Points on a hilly landscape, in no order, each with its height.
From any point a ball takes the steepest step (drop divided by distance) to one of its 2 nearest points. It stops when none of these is lower. Distance is the straight distance between rows; heights are no part of it.
(1029): [119,135,144,102,112,136,117,149,147,134,159,122,136,144,89,122,122,142,137,159,107,126,134,134,109,146,89,132,135,128,155,131,167,122,134,126,95,168,152,122,120,153,132,119,142,126,145,122,107,133,131,111]  (h 48.9)
(770): [124,143,159,146,101,112,126,131,114,84,154,149,109,135,121,139,105,166,119,112,121,131,125,118,154,137,149,115,125,123,142,104,153,133,132,155,104,158,125,147,143,151,128,113,113,109,95,137,125,142,134,122]  (h 55.1)
(864): [121,135,148,97,113,173,101,133,172,104,143,122,94,127,137,142,146,83,111,96,98,146,126,102,155,115,120,143,130,162,135,120,120,103,123,137,127,128,122,131,134,125,156,127,141,99,114,117,162,150,139,136]  (h 67.2)
(452): [142,130,90,130,135,110,133,118,112,178,112,126,136,126,138,111,146,113,95,132,121,122,137,170,86,129,115,126,130,115,105,169,127,112,139,131,131,120,115,110,79,132,106,116,125,164,141,121,118,86,121,152]  (h 34.3)
(1146): [126,120,142,137,155,103,128,135,130,149,116,130,122,122,144,105,118,138,137,93,183,85,140,129,169,172,136,118,108,151,76,128,86,130,108,131,128,93,92,128,143,150,120,129,80,85,154,95,140,117,108,156]  (h 61.8)
(185): [126,133,115,132,159,94,146,124,66,152,130,128,170,129,144,145,108,126,109,164,90,127,158,191,68,113,89,132,126,119,138,150,168,111,139,120,133,131,119,100,74,122,105,106,127,173,143,143,105,118,144,119]  (h 80.5)
(841): [128,114,98,138,133,101,141,99,142,165,110,113,167,115,97,117,142,150,158,148,109,113,123,163,106,166,97,127,125,108,149,129,139,151,129,84,163,116,131,118,120,130,116,139,123,155,158,116,98,93,100,103]  (h 18.9)
(557): [118,128,142,94,131,132,102,174,143,137,144,109,154,146,143,122,117,109,154,133,83,150,142,158,125,124,92,159,118,127,124,167,142,114,109,109,122,119,150,108,84,126,115,105,168,135,186,123,141,118,166,115]  (h 32.1)
(459): [128,99,133,178,143,119,166,116,98,87,140,139,144,129,131,160,113,172,113,123,145,147,132,119,130,119,178,108,122,137,156,100,129,180,158,136,120,132,141,187,169,119,145,171,102,140,70,154,104,150,112,126]  (h 31.7)
(706): [133,148,135,157,181,102,138,134,78,136,106,152,122,157,163,153,96,99,152,132,169,149,128,140,107,94,129,133,108,117,71,137,146,141,126,137,145,90,118,112,119,93,112,90,143,159,111,150,130,127,179,106]  (h 58.1)
(75): [121,131,130,151,166,107,126,149,98,146,95,143,135,139,144,144,112,104,148,127,159,151,128,136,110,96,126,131,117,111,80,142,135,128,114,128,155,85,126,123,109,90,122,93,147,170,152,137,138,108,175,103]  (h 55.5)
(840): [149,137,93,149,143,110,143,97,109,160,106,127,126,121,139,106,154,116,81,135,158,134,140,161,92,128,121,113,142,119,112,152,134,125,144,149,133,125,111,125,105,134,108,121,118,159,115,140,95,90,105,140]  (h 38.4)
(118): [145,108,133,140,84,144,108,107,115,89,152,128,101,152,126,143,134,137,110,101,119,110,100,81,170,106,162,112,154,164,156,115,90,122,140,163,82,165,123,154,157,133,149,154,92,97,96,155,151,158,111,160]  (h 37.1)
(275): [135,130,112,119,110,138,146,110,126,144,127,113,119,125,102,101,141,121,97,140,151,120,138,133,102,121,142,94,166,145,152,118,152,122,174,152,98,178,132,148,161,126,127,133,124,148,112,143,103,112,80,119]  (h 47.4)
(1075): [129,154,132,125,145,112,131,139,81,137,151,138,133,140,143,130,120,124,98,149,121,137,145,154,94,120,101,134,131,120,126,163,181,117,141,144,109,158,122,111,71,125,103,96,139,144,112,134,100,130,155,128]  (h 77.9)
(623): [127,139,168,150,127,115,130,130,100,75,147,159,132,138,142,136,108,160,152,107,123,112,118,106,153,140,155,124,90,115,120,99,118,123,118,158,120,93,93,140,139,166,121,99,98,76,107,146,143,132,162,121]  (h 24.4)
(289): [134,127,109,84,108,128,139,139,148,169,118,114,108,123,100,86,128,139,144,138,118,85,131,140,124,178,118,119,130,138,147,136,106,119,124,94,93,145,134,109,144,118,111,137,128,100,136,99,108,128,76,127]  (h 30.2)
(715): [129,104,102,148,138,145,143,104,154,125,94,104,142,110,109,112,158,124,117,147,156,133,117,110,108,119,136,110,141,132,146,119,105,165,128,100,165,120,140,154,182,122,155,170,121,151,135,131,117,130,89,118]  (h 41.7)
(1152): [103,101,125,142,151,83,119,124,108,165,88,118,174,135,131,139,111,133,167,148,134,147,116,155,84,113,113,150,125,105,127,139,147,142,93,91,172,83,144,96,104,96,118,107,147,196,182,135,133,119,147,93]  (h 49.2)
(632): [129,134,149,97,110,156,113,141,166,125,142,112,103,132,119,119,139,98,103,113,117,133,128,117,137,137,124,127,134,138,127,125,125,109,128,133,102,142,135,132,131,139,141,125,131,104,129,107,145,139,126,124]  (h 68.4)
(807): [124,119,119,130,124,135,143,125,136,126,124,117,132,116,102,118,142,131,105,132,142,136,129,128,116,126,131,98,143,132,143,116,149,140,152,141,124,160,139,158,161,133,135,141,116,147,119,130,107,122,103,111]  (h 44.9)
(165): [140,127,93,136,109,101,147,102,136,172,110,108,152,131,93,98,131,143,131,145,98,77,122,172,97,172,113,118,142,132,161,150,141,138,149,99,127,139,125,114,124,135,119,141,118,148,150,119,102,90,80,110]  (h 8.3)
(665): [132,120,95,77,144,124,115,137,179,148,116,126,107,96,135,116,142,118,144,104,126,135,135,136,144,155,116,151,105,129,116,138,97,108,105,79,133,98,101,112,150,126,128,128,138,83,146,90,133,124,94,134]  (h 49.5)
(1226): [126,145,146,136,119,154,103,138,138,86,133,127,119,132,136,148,132,107,128,108,111,160,118,109,163,94,133,142,115,127,106,125,124,129,132,157,147,125,144,144,111,107,139,121,155,122,120,129,164,138,168,125]  (h 64.7)
(781): [124,136,160,155,125,112,130,123,104,103,134,156,120,133,140,125,116,139,123,88,147,109,117,109,155,140,149,128,110,127,87,117,108,126,134,162,117,98,100,148,123,157,129,118,91,103,131,128,147,124,149,136]  (h 31.8)
(682): [136,126,123,75,123,128,126,129,172,146,118,109,89,117,135,104,132,108,89,97,147,116,114,134,153,145,140,148,138,161,113,137,107,97,114,104,101,115,111,110,139,139,131,117,112,96,150,104,140,132,89,145]  (h 71.1)
(391): [152,126,82,96,132,129,146,113,163,161,94,100,104,122,124,101,142,128,134,114,128,112,124,144,130,161,132,119,124,152,127,127,99,135,109,82,142,116,111,117,172,109,127,144,109,98,135,97,126,121,67,132]  (h 54.0)
(221): [114,136,148,105,125,169,92,147,167,95,137,123,107,134,151,150,143,83,137,108,93,159,120,110,170,102,122,153,113,147,123,123,122,116,110,140,143,121,141,129,112,105,144,121,165,112,123,122,174,150,175,121]  (h 65.8)
(590): [121,126,135,56,99,176,127,134,172,143,140,136,120,117,105,116,119,105,149,140,95,114,152,94,95,150,115,129,152,157,176,107,133,122,132,84,111,170,145,121,158,132,141,130,140,121,122,110,135,139,90,126]  (h 42.1)
(141): [140,148,135,135,169,102,141,126,59,144,140,145,140,151,162,137,110,124,102,161,115,131,164,173,77,117,90,125,117,129,132,160,170,116,136,132,123,134,110,100,63,116,86,95,119,160,117,133,103,131,161,130]  (h 79.1)
(93): [147,123,141,143,96,150,84,120,105,52,145,159,136,144,148,161,129,156,167,111,102,113,117,81,192,128,136,143,115,124,145,121,100,133,102,153,126,92,103,155,138,143,140,114,123,69,92,157,166,131,175,155]  (h 21.9)
(831): [139,118,151,193,143,134,169,122,85,71,151,135,160,144,137,172,92,186,136,114,132,140,137,108,129,125,186,111,106,127,165,91,136,164,145,140,120,118,136,171,156,132,131,162,97,121,69,148,123,142,140,123]  (h 26.7)
(765): [140,113,114,142,130,122,144,127,120,135,93,119,118,120,118,95,133,163,116,107,158,106,124,130,161,150,140,95,145,158,102,122,74,161,129,121,129,128,122,149,168,112,121,154,74,100,130,124,123,127,68,136]  (h 60.3)
(535): [139,158,151,148,85,126,127,110,99,79,165,144,84,138,116,144,97,156,101,139,133,127,117,114,159,127,187,133,164,124,167,114,162,105,137,184,78,172,125,116,119,159,115,115,142,104,74,146,134,143,152,145]  (h 50.2)
(571): [125,129,107,151,144,122,149,116,113,137,115,122,134,114,121,127,151,124,93,133,155,157,139,139,106,120,137,114,139,119,119,125,147,141,149,147,133,135,128,153,131,118,124,135,127,156,114,141,97,110,114,117]  (h 42.2)
(18): [116,137,172,102,122,138,101,180,137,122,161,137,132,150,152,116,124,118,147,138,95,134,139,155,135,135,102,168,123,129,116,168,148,106,108,124,101,134,144,99,62,136,126,96,172,103,176,126,141,133,179,123]  (h 35.4)
(997): [121,122,131,88,147,115,104,150,178,139,122,140,104,101,152,113,135,121,127,94,132,129,140,139,160,158,117,160,109,129,102,150,105,103,101,101,114,91,104,110,119,139,119,113,140,72,160,92,143,131,124,145]  (h 46.3)
(461): [114,131,167,94,135,127,100,154,168,125,136,161,99,112,172,118,129,120,129,99,130,117,149,129,170,173,119,163,101,120,102,143,107,104,96,122,104,96,111,116,95,139,116,109,146,64,160,109,155,140,151,139]  (h 43.1)
(120): [105,140,154,149,152,106,157,150,93,132,145,138,140,148,143,138,114,150,119,118,134,131,134,143,118,134,117,114,117,108,108,123,173,119,135,141,131,118,111,138,95,134,120,104,115,132,126,123,109,129,148,109]  (h 27.7)
(635): [129,119,120,90,145,173,123,130,182,129,120,115,122,110,129,127,152,88,132,117,119,153,125,97,118,120,116,145,120,142,138,111,105,127,110,94,167,109,140,132,160,129,156,150,139,134,126,112,142,143,112,125]  (h 54.8)
(319): [121,129,133,116,107,108,132,150,111,160,120,141,114,120,107,83,121,170,133,127,155,71,138,133,153,173,131,103,132,134,118,126,98,130,123,121,94,148,135,118,136,126,103,122,95,95,135,108,102,130,77,131]  (h 50.8)
(177): [140,113,137,150,103,138,95,121,114,69,138,155,131,136,139,164,134,142,150,95,113,125,112,78,176,120,132,142,114,128,119,120,84,145,118,142,132,96,119,158,135,134,156,141,116,86,98,156,154,144,153,147]  (h 27.4)
(699): [136,133,117,112,113,136,137,128,141,159,122,105,122,128,111,102,143,106,92,125,139,124,128,139,109,139,127,121,146,125,123,149,144,104,147,135,106,140,127,126,120,141,125,128,124,137,137,110,118,106,111,128]  (h 74.2)
(607): [116,113,95,130,141,124,133,106,130,157,105,102,141,126,118,130,139,94,134,154,125,161,123,138,63,89,137,133,131,96,137,133,144,145,122,121,171,119,150,100,116,111,122,136,166,203,149,146,132,104,135,114]  (h 18.0)
(1036): [130,136,144,154,106,129,119,119,128,83,153,136,118,126,116,155,123,145,123,121,116,139,114,106,157,107,147,114,135,140,165,103,143,130,149,160,122,177,135,158,158,144,144,141,126,121,86,144,132,150,132,131]  (h 57.1)
(1078): [145,148,137,167,193,104,137,119,82,131,110,167,109,164,171,132,109,87,136,126,175,128,122,143,123,98,135,137,89,137,49,150,118,145,128,157,139,84,99,106,115,120,98,85,123,164,106,147,131,126,180,135]  (h 61.3)
(963): [152,137,110,96,108,160,153,108,142,153,118,96,103,138,119,87,131,100,91,130,153,103,142,120,102,117,152,104,176,158,141,126,123,113,166,142,96,161,123,134,155,115,126,139,104,130,128,137,128,115,69,135]  (h 48.5)
(583): [126,120,140,129,125,105,125,143,119,174,120,139,123,129,126,87,109,154,130,116,179,62,142,140,159,185,127,110,123,153,100,141,112,119,118,121,118,119,107,110,124,145,110,123,84,101,154,90,124,120,98,146]  (h 56.6)
(73): [142,126,127,107,108,128,133,132,140,155,112,107,113,128,120,95,131,124,88,111,157,102,134,141,143,159,136,117,144,140,108,147,119,111,127,126,105,133,128,127,131,141,120,127,103,117,149,105,123,120,98,138]  (h 73.0)
(1130): [131,182,153,119,98,178,95,113,125,84,157,132,87,143,147,134,134,97,131,133,97,145,111,117,174,95,145,139,157,133,140,124,137,108,135,181,106,159,118,105,105,116,115,110,186,110,88,136,172,130,204,170]  (h 44.1)
(679): [128,135,133,71,121,154,125,135,178,143,130,114,88,125,133,115,143,86,91,104,129,131,125,122,124,131,138,148,149,162,123,134,122,87,131,120,101,123,116,112,131,141,144,113,132,104,138,116,149,134,111,136]  (h 69.6)
(654): [136,154,118,128,138,143,116,126,120,119,129,123,120,123,125,137,131,95,117,130,126,176,134,124,118,84,130,130,132,118,116,138,148,131,146,160,136,147,141,121,108,111,115,109,166,156,117,130,125,116,160,125]  (h 76.1)
(718): [125,119,115,128,142,164,143,93,142,121,124,110,138,110,108,131,151,97,116,153,144,155,145,98,81,73,147,121,154,129,161,106,152,146,159,149,168,162,139,145,156,123,142,149,150,171,112,141,115,119,108,141]  (h 17.5)
(1107): [121,101,121,125,110,127,133,130,135,106,148,145,145,94,122,157,113,167,167,142,122,119,122,97,151,113,130,103,110,98,150,94,102,157,130,137,140,180,151,160,192,126,134,159,112,130,95,134,99,164,100,113]  (h 56.5)
(1160): [138,125,112,110,102,115,143,127,128,176,112,115,127,139,96,80,119,150,121,140,133,61,129,167,122,173,118,122,147,147,147,164,130,111,136,105,95,138,133,102,116,138,107,136,113,126,152,110,98,110,85,127]  (h 20.5)
(156): [132,105,112,103,118,148,144,128,146,124,130,125,140,91,117,134,133,137,166,144,122,107,125,86,143,128,118,92,121,115,143,101,83,144,126,126,133,171,153,154,196,111,139,163,113,129,116,121,112,164,82,123]  (h 59.6)
(1174): [115,124,106,130,158,110,146,122,94,147,125,115,162,128,131,150,126,123,122,150,124,161,142,149,86,104,116,130,128,104,138,132,175,136,133,134,150,135,142,119,98,110,109,118,152,187,131,141,96,118,136,106]  (h 28.0)
(479): [120,109,99,157,143,104,130,110,148,169,99,121,162,111,111,123,143,148,167,147,140,128,127,143,110,154,108,134,111,100,126,120,121,148,106,71,184,85,138,114,118,109,116,138,126,151,158,111,115,100,110,110]  (h 26.4)
(1196): [139,130,81,110,141,138,141,126,173,144,91,102,104,127,134,117,155,94,102,100,127,157,118,136,113,122,143,142,132,148,118,130,104,118,113,90,164,90,115,122,156,125,154,147,134,125,147,107,146,119,97,144]  (h 49.3)
(922): [140,128,78,103,126,134,153,109,173,170,98,99,108,133,129,101,154,112,120,106,117,131,115,154,99,150,143,132,130,141,133,131,120,127,124,79,164,97,112,111,155,127,145,150,128,127,149,100,137,104,86,133]  (h 51.3)
(433): [128,125,138,170,117,140,103,117,127,78,138,140,139,134,132,185,125,147,147,117,123,152,94,77,168,82,140,150,117,130,142,111,117,159,128,138,156,123,144,160,145,127,152,153,142,137,91,161,143,158,155,136]  (h 60.7)
(196): [123,104,109,119,152,108,108,142,139,165,111,114,171,132,138,121,112,131,185,143,101,139,131,167,103,139,89,158,108,105,123,139,123,130,91,85,169,77,140,96,89,113,107,126,157,159,190,114,135,108,140,119]  (h 40.6)
(20): [108,128,151,146,155,93,152,146,98,153,138,147,146,138,130,121,118,155,120,133,138,97,136,158,118,157,104,111,127,114,118,135,164,107,133,119,121,123,102,133,103,148,118,108,93,133,137,115,98,120,134,112]  (h 20.6)
(342): [116,115,110,136,148,145,136,102,137,135,111,104,143,116,111,126,148,101,121,161,147,167,129,112,75,71,150,128,131,111,147,119,150,148,139,136,172,140,146,128,140,117,127,138,160,184,124,143,117,120,128,123]  (h 12.1)
(668): [136,123,147,124,78,147,119,126,130,101,145,129,87,140,109,117,122,131,104,123,136,102,120,102,161,122,153,114,150,159,139,101,102,113,141,157,78,175,142,135,153,133,140,142,96,96,112,144,142,164,102,143]  (h 41.4)
(637): [126,146,168,135,99,136,109,141,121,90,146,152,109,138,147,124,118,130,120,107,124,120,125,113,167,133,143,149,116,119,100,129,142,115,122,169,114,121,120,128,88,134,133,91,143,90,134,127,162,132,172,142]  (h 39.8)
(769): [133,129,157,181,136,122,177,122,83,97,155,127,138,149,140,148,90,168,114,121,138,134,153,132,126,144,174,98,119,109,142,98,169,147,149,162,109,140,126,163,138,129,120,143,102,127,74,133,108,137,132,119]  (h 19.6)
(563): [109,125,117,103,131,121,129,121,131,142,137,90,186,132,108,124,121,145,154,166,74,130,127,161,92,128,78,154,126,109,154,130,170,132,123,109,144,138,151,100,108,150,106,119,140,167,176,134,109,123,131,105]  (h 82.7)
(494): [129,131,129,61,106,153,129,153,155,152,141,130,102,121,95,103,125,122,152,143,111,100,139,112,114,162,119,119,137,144,156,113,109,106,123,98,82,163,145,113,154,124,130,136,139,91,126,109,120,148,93,120]  (h 36.9)
(78): [113,120,120,149,158,86,123,128,102,169,83,127,156,139,145,143,99,106,151,154,162,160,121,142,79,99,131,141,126,101,112,149,149,143,97,110,162,79,139,104,108,84,127,99,155,192,161,146,138,112,164,101]  (h 52.4)
(475): [149,151,130,166,185,107,140,115,83,125,115,167,106,146,168,123,123,97,119,115,179,122,112,120,136,116,146,137,83,154,46,139,102,138,141,181,131,87,91,113,108,140,108,95,111,149,115,142,134,123,173,168]  (h 64.2)
(1206): [129,120,91,146,140,144,136,129,158,143,79,91,123,119,133,116,155,92,110,127,145,161,118,121,108,112,144,143,118,128,122,128,88,138,107,79,177,79,128,132,158,108,158,164,135,150,150,126,143,130,120,140]  (h 47.0)
(783): [146,101,129,143,99,137,105,107,118,80,143,137,113,152,134,160,146,133,117,86,117,123,100,77,175,115,142,123,134,149,130,124,82,139,133,151,100,126,120,157,141,134,161,159,98,93,97,149,155,148,125,157]  (h 32.5)
(1042): [128,126,97,126,148,110,127,116,96,157,120,119,151,135,133,141,127,100,135,153,107,161,135,162,72,97,108,133,128,106,129,158,157,132,127,126,146,130,142,89,92,113,109,119,161,198,144,146,121,96,144,118]  (h 23.4)
(906): [134,107,131,168,132,124,116,131,129,108,118,146,136,116,128,153,142,146,147,104,151,136,116,81,156,126,124,130,114,129,109,121,61,168,124,107,143,88,133,160,161,126,169,172,95,102,114,150,131,144,117,137]  (h 65.0)
(1066): [141,106,120,145,137,123,136,130,129,117,110,136,130,110,120,128,138,147,133,105,149,126,120,103,156,131,122,112,133,141,104,120,59,163,122,111,131,121,128,164,172,117,153,168,87,100,117,135,129,137,92,133]  (h 63.0)
(305): [129,167,133,123,143,127,127,132,99,123,154,130,133,139,136,146,115,119,118,139,117,173,134,130,120,94,122,128,133,109,133,132,182,130,145,155,123,166,137,117,92,117,110,100,163,149,107,135,114,134,161,121]  (h 76.9)
(876): [124,147,145,160,150,111,163,131,91,114,142,140,131,136,148,140,111,143,101,118,140,142,147,135,120,133,144,115,124,109,114,117,170,130,146,161,120,132,110,147,108,125,113,120,110,134,89,137,103,133,140,122]  (h 26.5)
(502): [138,132,141,107,95,150,136,127,137,131,130,110,94,132,112,100,126,120,93,122,154,101,126,116,141,130,156,111,159,154,131,115,110,110,145,144,79,170,139,129,150,129,131,136,98,111,130,130,129,148,85,132]  (h 45.0)
(1178): [136,145,133,151,107,150,100,119,114,64,136,135,118,139,137,169,133,129,127,113,102,147,105,96,180,89,149,147,129,131,125,121,125,133,141,165,134,129,120,147,116,115,144,129,149,111,95,149,166,136,182,151]  (h 63.6)
(919): [108,109,108,169,147,106,148,105,134,156,85,116,167,107,111,129,150,142,129,151,150,135,118,147,92,134,137,123,124,101,140,112,146,164,117,86,181,95,138,127,126,110,120,140,124,172,148,139,101,110,109,94]  (h 32.7)
(732): [121,124,125,158,162,86,149,127,102,177,121,139,157,127,126,120,129,149,122,133,143,75,131,174,114,156,110,111,131,126,118,150,155,100,133,105,147,105,92,119,98,142,115,109,89,142,148,103,111,107,127,117]  (h 8.9)
(881): [108,137,175,86,116,154,97,168,172,121,165,135,104,144,141,120,138,108,136,134,93,132,131,140,141,146,114,168,130,137,136,155,143,99,103,126,87,137,138,97,76,140,127,106,177,84,150,119,145,145,171,119]  (h 37.7)
(1065): [109,133,111,119,130,110,136,131,94,147,139,104,179,127,120,132,110,130,130,165,77,129,132,179,78,114,82,145,140,117,143,148,181,116,135,117,129,145,136,99,89,143,116,116,144,174,163,141,114,119,141,113]  (h 81.7)
(110): [142,174,147,137,88,169,100,96,121,81,161,135,81,143,133,132,130,113,109,137,120,134,115,101,167,103,151,140,168,142,140,122,138,99,144,194,83,158,116,110,114,136,120,128,162,101,77,138,160,136,181,180]  (h 46.2)
(648): [120,125,126,82,99,136,132,157,142,137,140,133,118,109,94,117,121,148,163,160,111,96,134,111,126,163,113,98,127,116,151,105,107,120,135,119,88,189,156,133,154,117,128,142,136,96,131,110,105,151,102,119]  (h 41.6)
(1218): [120,129,143,84,110,166,122,133,170,138,153,116,140,132,96,123,128,119,150,150,104,125,143,103,102,144,101,120,135,134,171,115,150,128,134,108,120,173,149,128,143,146,137,128,142,133,131,109,130,129,119,116]  (h 45.9)
(747): [129,142,162,135,69,124,120,130,110,94,156,155,81,144,106,123,109,163,111,128,135,107,116,122,161,141,166,124,149,130,149,111,141,109,128,170,77,169,151,119,126,164,124,116,122,98,106,143,129,145,128,128]  (h 52.6)
(958): [133,123,124,167,109,160,98,104,123,73,148,137,141,150,135,192,143,127,145,104,112,138,87,66,188,85,151,145,134,140,158,125,113,146,135,150,143,123,128,150,142,126,162,162,160,125,83,164,159,147,169,159]  (h 62.2)
(70): [138,144,125,122,117,144,124,133,133,137,129,116,110,123,126,116,147,96,91,124,137,146,136,125,115,121,127,128,140,123,105,150,135,108,147,163,109,140,131,124,102,132,122,114,137,134,122,121,124,113,137,143]  (h 75.2)
(296): [107,113,111,148,152,108,153,112,112,151,112,115,171,119,120,144,138,143,120,148,122,144,132,159,89,130,122,125,129,104,145,120,171,146,132,107,163,116,141,126,109,117,119,125,129,184,140,138,92,112,115,93]  (h 29.8)
(685): [125,102,107,168,151,118,154,108,113,105,122,125,134,107,123,147,143,144,95,143,168,159,124,114,117,101,164,110,142,144,146,112,118,174,164,139,129,134,132,178,174,117,159,176,119,145,92,159,105,143,98,130]  (h 35.5)
(108): [136,126,149,140,101,128,105,132,94,65,159,166,134,120,143,155,103,169,183,126,107,111,126,93,170,136,141,123,99,101,146,98,106,118,99,154,120,113,104,146,151,157,133,102,114,53,97,155,149,135,163,130]  (h 29.3)
(947): [115,137,160,87,122,147,101,157,173,120,144,133,97,128,154,119,141,101,114,103,107,133,131,134,152,145,122,161,117,135,117,147,127,102,113,128,101,112,135,114,94,137,130,103,157,87,153,112,150,146,160,131]  (h 40.0)
(628): [139,124,96,149,142,88,140,128,106,174,109,133,152,122,133,124,121,126,119,149,99,96,140,199,79,127,102,127,132,117,115,168,130,101,137,102,150,112,102,97,64,133,113,119,121,166,160,121,127,84,133,150]  (h 29.2)
(230): [140,119,102,111,123,129,139,130,138,146,102,112,122,106,105,97,139,150,138,123,139,105,133,132,149,163,123,96,125,138,119,117,79,144,123,104,129,135,126,136,172,103,118,145,100,100,127,100,116,125,66,130]  (h 57.3)
(268): [116,138,150,114,107,130,111,141,141,115,151,138,129,128,105,125,126,152,134,137,119,131,133,121,137,147,108,113,126,112,140,121,142,131,127,132,107,162,149,141,135,142,133,120,124,114,125,118,111,130,128,110]  (h 51.4)
(371): [125,117,114,96,135,120,120,159,139,156,132,97,162,146,139,116,109,110,163,135,67,141,135,180,101,126,84,162,115,121,127,158,141,114,98,92,140,100,143,92,89,133,113,125,163,159,193,125,141,107,152,127]  (h 35.9)
(751): [126,129,104,66,136,151,125,131,185,148,124,119,114,112,126,113,149,96,136,115,102,146,123,123,110,141,112,147,117,138,141,120,117,112,118,75,149,107,124,115,153,139,140,132,144,115,142,103,142,121,105,123]  (h 52.5)
(935): [119,125,138,116,115,124,121,136,143,110,146,143,139,105,116,144,123,154,155,144,125,135,129,108,147,136,110,104,111,102,136,97,121,148,125,130,133,163,149,149,160,133,130,135,115,117,112,124,113,141,120,110]  (h 53.6)
(546): [133,120,139,151,121,148,116,117,152,87,144,129,134,123,118,160,138,127,132,120,127,144,115,84,153,95,126,125,129,139,145,111,122,146,138,145,146,153,145,159,166,137,160,160,128,135,104,144,133,154,128,127]  (h 59.0)
(1056): [124,131,169,122,97,127,110,137,134,107,143,142,105,130,143,116,116,126,103,98,138,114,132,117,165,155,138,137,119,128,94,125,117,117,119,155,101,117,123,135,105,150,132,112,113,94,143,112,151,133,147,145]  (h 37.0)
(914): [139,172,155,128,85,147,118,102,122,98,174,140,73,135,122,128,119,126,100,144,142,126,117,110,151,116,158,137,168,137,146,123,162,91,145,190,80,173,128,94,108,153,117,118,158,104,85,138,138,139,160,157]  (h 48.1)
(875): [123,128,151,144,165,114,119,151,143,148,118,142,129,128,151,115,133,135,157,91,165,105,139,131,159,154,117,124,88,126,72,131,95,118,105,124,150,75,97,128,117,145,113,121,110,95,160,83,144,122,131,146]  (h 65.5)
(1053): [127,121,103,168,163,79,157,114,100,175,111,128,171,119,125,140,132,141,117,141,121,102,138,190,85,139,114,117,134,114,135,146,155,118,143,96,163,112,104,107,84,125,119,122,110,171,144,129,107,95,109,111]  (h 21.6)
(418): [116,117,144,181,144,117,138,130,108,98,115,152,136,118,125,155,127,157,132,113,157,145,116,102,139,116,140,123,114,133,116,108,110,166,140,118,142,96,127,174,160,135,149,158,96,122,103,154,124,136,129,120]  (h 67.1)
(957): [120,96,117,154,149,137,157,103,144,118,117,113,150,106,110,125,150,135,117,160,158,136,120,113,109,95,154,111,143,134,163,114,135,171,145,124,159,142,142,170,186,120,154,164,122,167,109,142,101,144,93,112]  (h 38.7)
(372): [125,165,156,131,96,150,95,133,115,74,147,138,104,147,153,139,125,117,136,124,102,136,116,123,182,110,151,148,134,116,116,133,149,117,124,172,118,145,121,111,91,115,124,94,178,102,108,134,177,127,200,146]  (h 42.3)
(337): [129,124,116,113,155,87,121,144,84,155,119,134,160,143,155,149,96,116,160,152,111,143,145,178,86,102,86,142,134,123,106,170,157,107,122,117,153,99,122,93,85,107,120,95,147,184,177,137,135,108,179,102]  (h 49.1)
(476): [122,109,99,166,135,140,133,118,158,133,79,100,142,108,122,113,150,123,124,145,160,147,116,107,116,118,132,132,120,122,128,125,89,164,103,78,175,88,137,151,171,113,152,172,116,147,145,133,127,132,108,129]  (h 44.5)
(1149): [115,116,126,136,161,97,115,147,106,160,111,129,177,143,140,135,109,139,173,135,113,137,130,168,102,115,85,144,117,118,116,139,144,122,101,94,164,84,137,102,88,111,116,100,139,169,191,127,135,105,156,104]  (h 45.1)
(155): [138,113,106,88,134,163,137,124,170,131,132,118,134,97,126,132,135,109,153,126,121,125,131,82,133,126,114,120,128,130,138,107,85,132,110,102,155,139,134,141,190,115,154,165,124,118,114,114,128,155,82,122]  (h 57.7)
(1012): [120,125,139,104,96,120,125,157,126,132,134,150,109,111,106,106,119,163,145,136,133,93,137,124,149,167,122,101,126,107,121,106,95,126,124,123,93,166,143,131,149,121,114,132,112,81,124,115,109,143,96,126]  (h 46.1)

For each start below, name the point where the ball stops.
(75): (557)
(963): (93)
(275): (732)
(997): (557)
(70): (623)
(1226): (623)
(770): (623)
(1066): (769)
(1206): (769)
(1065): (623)
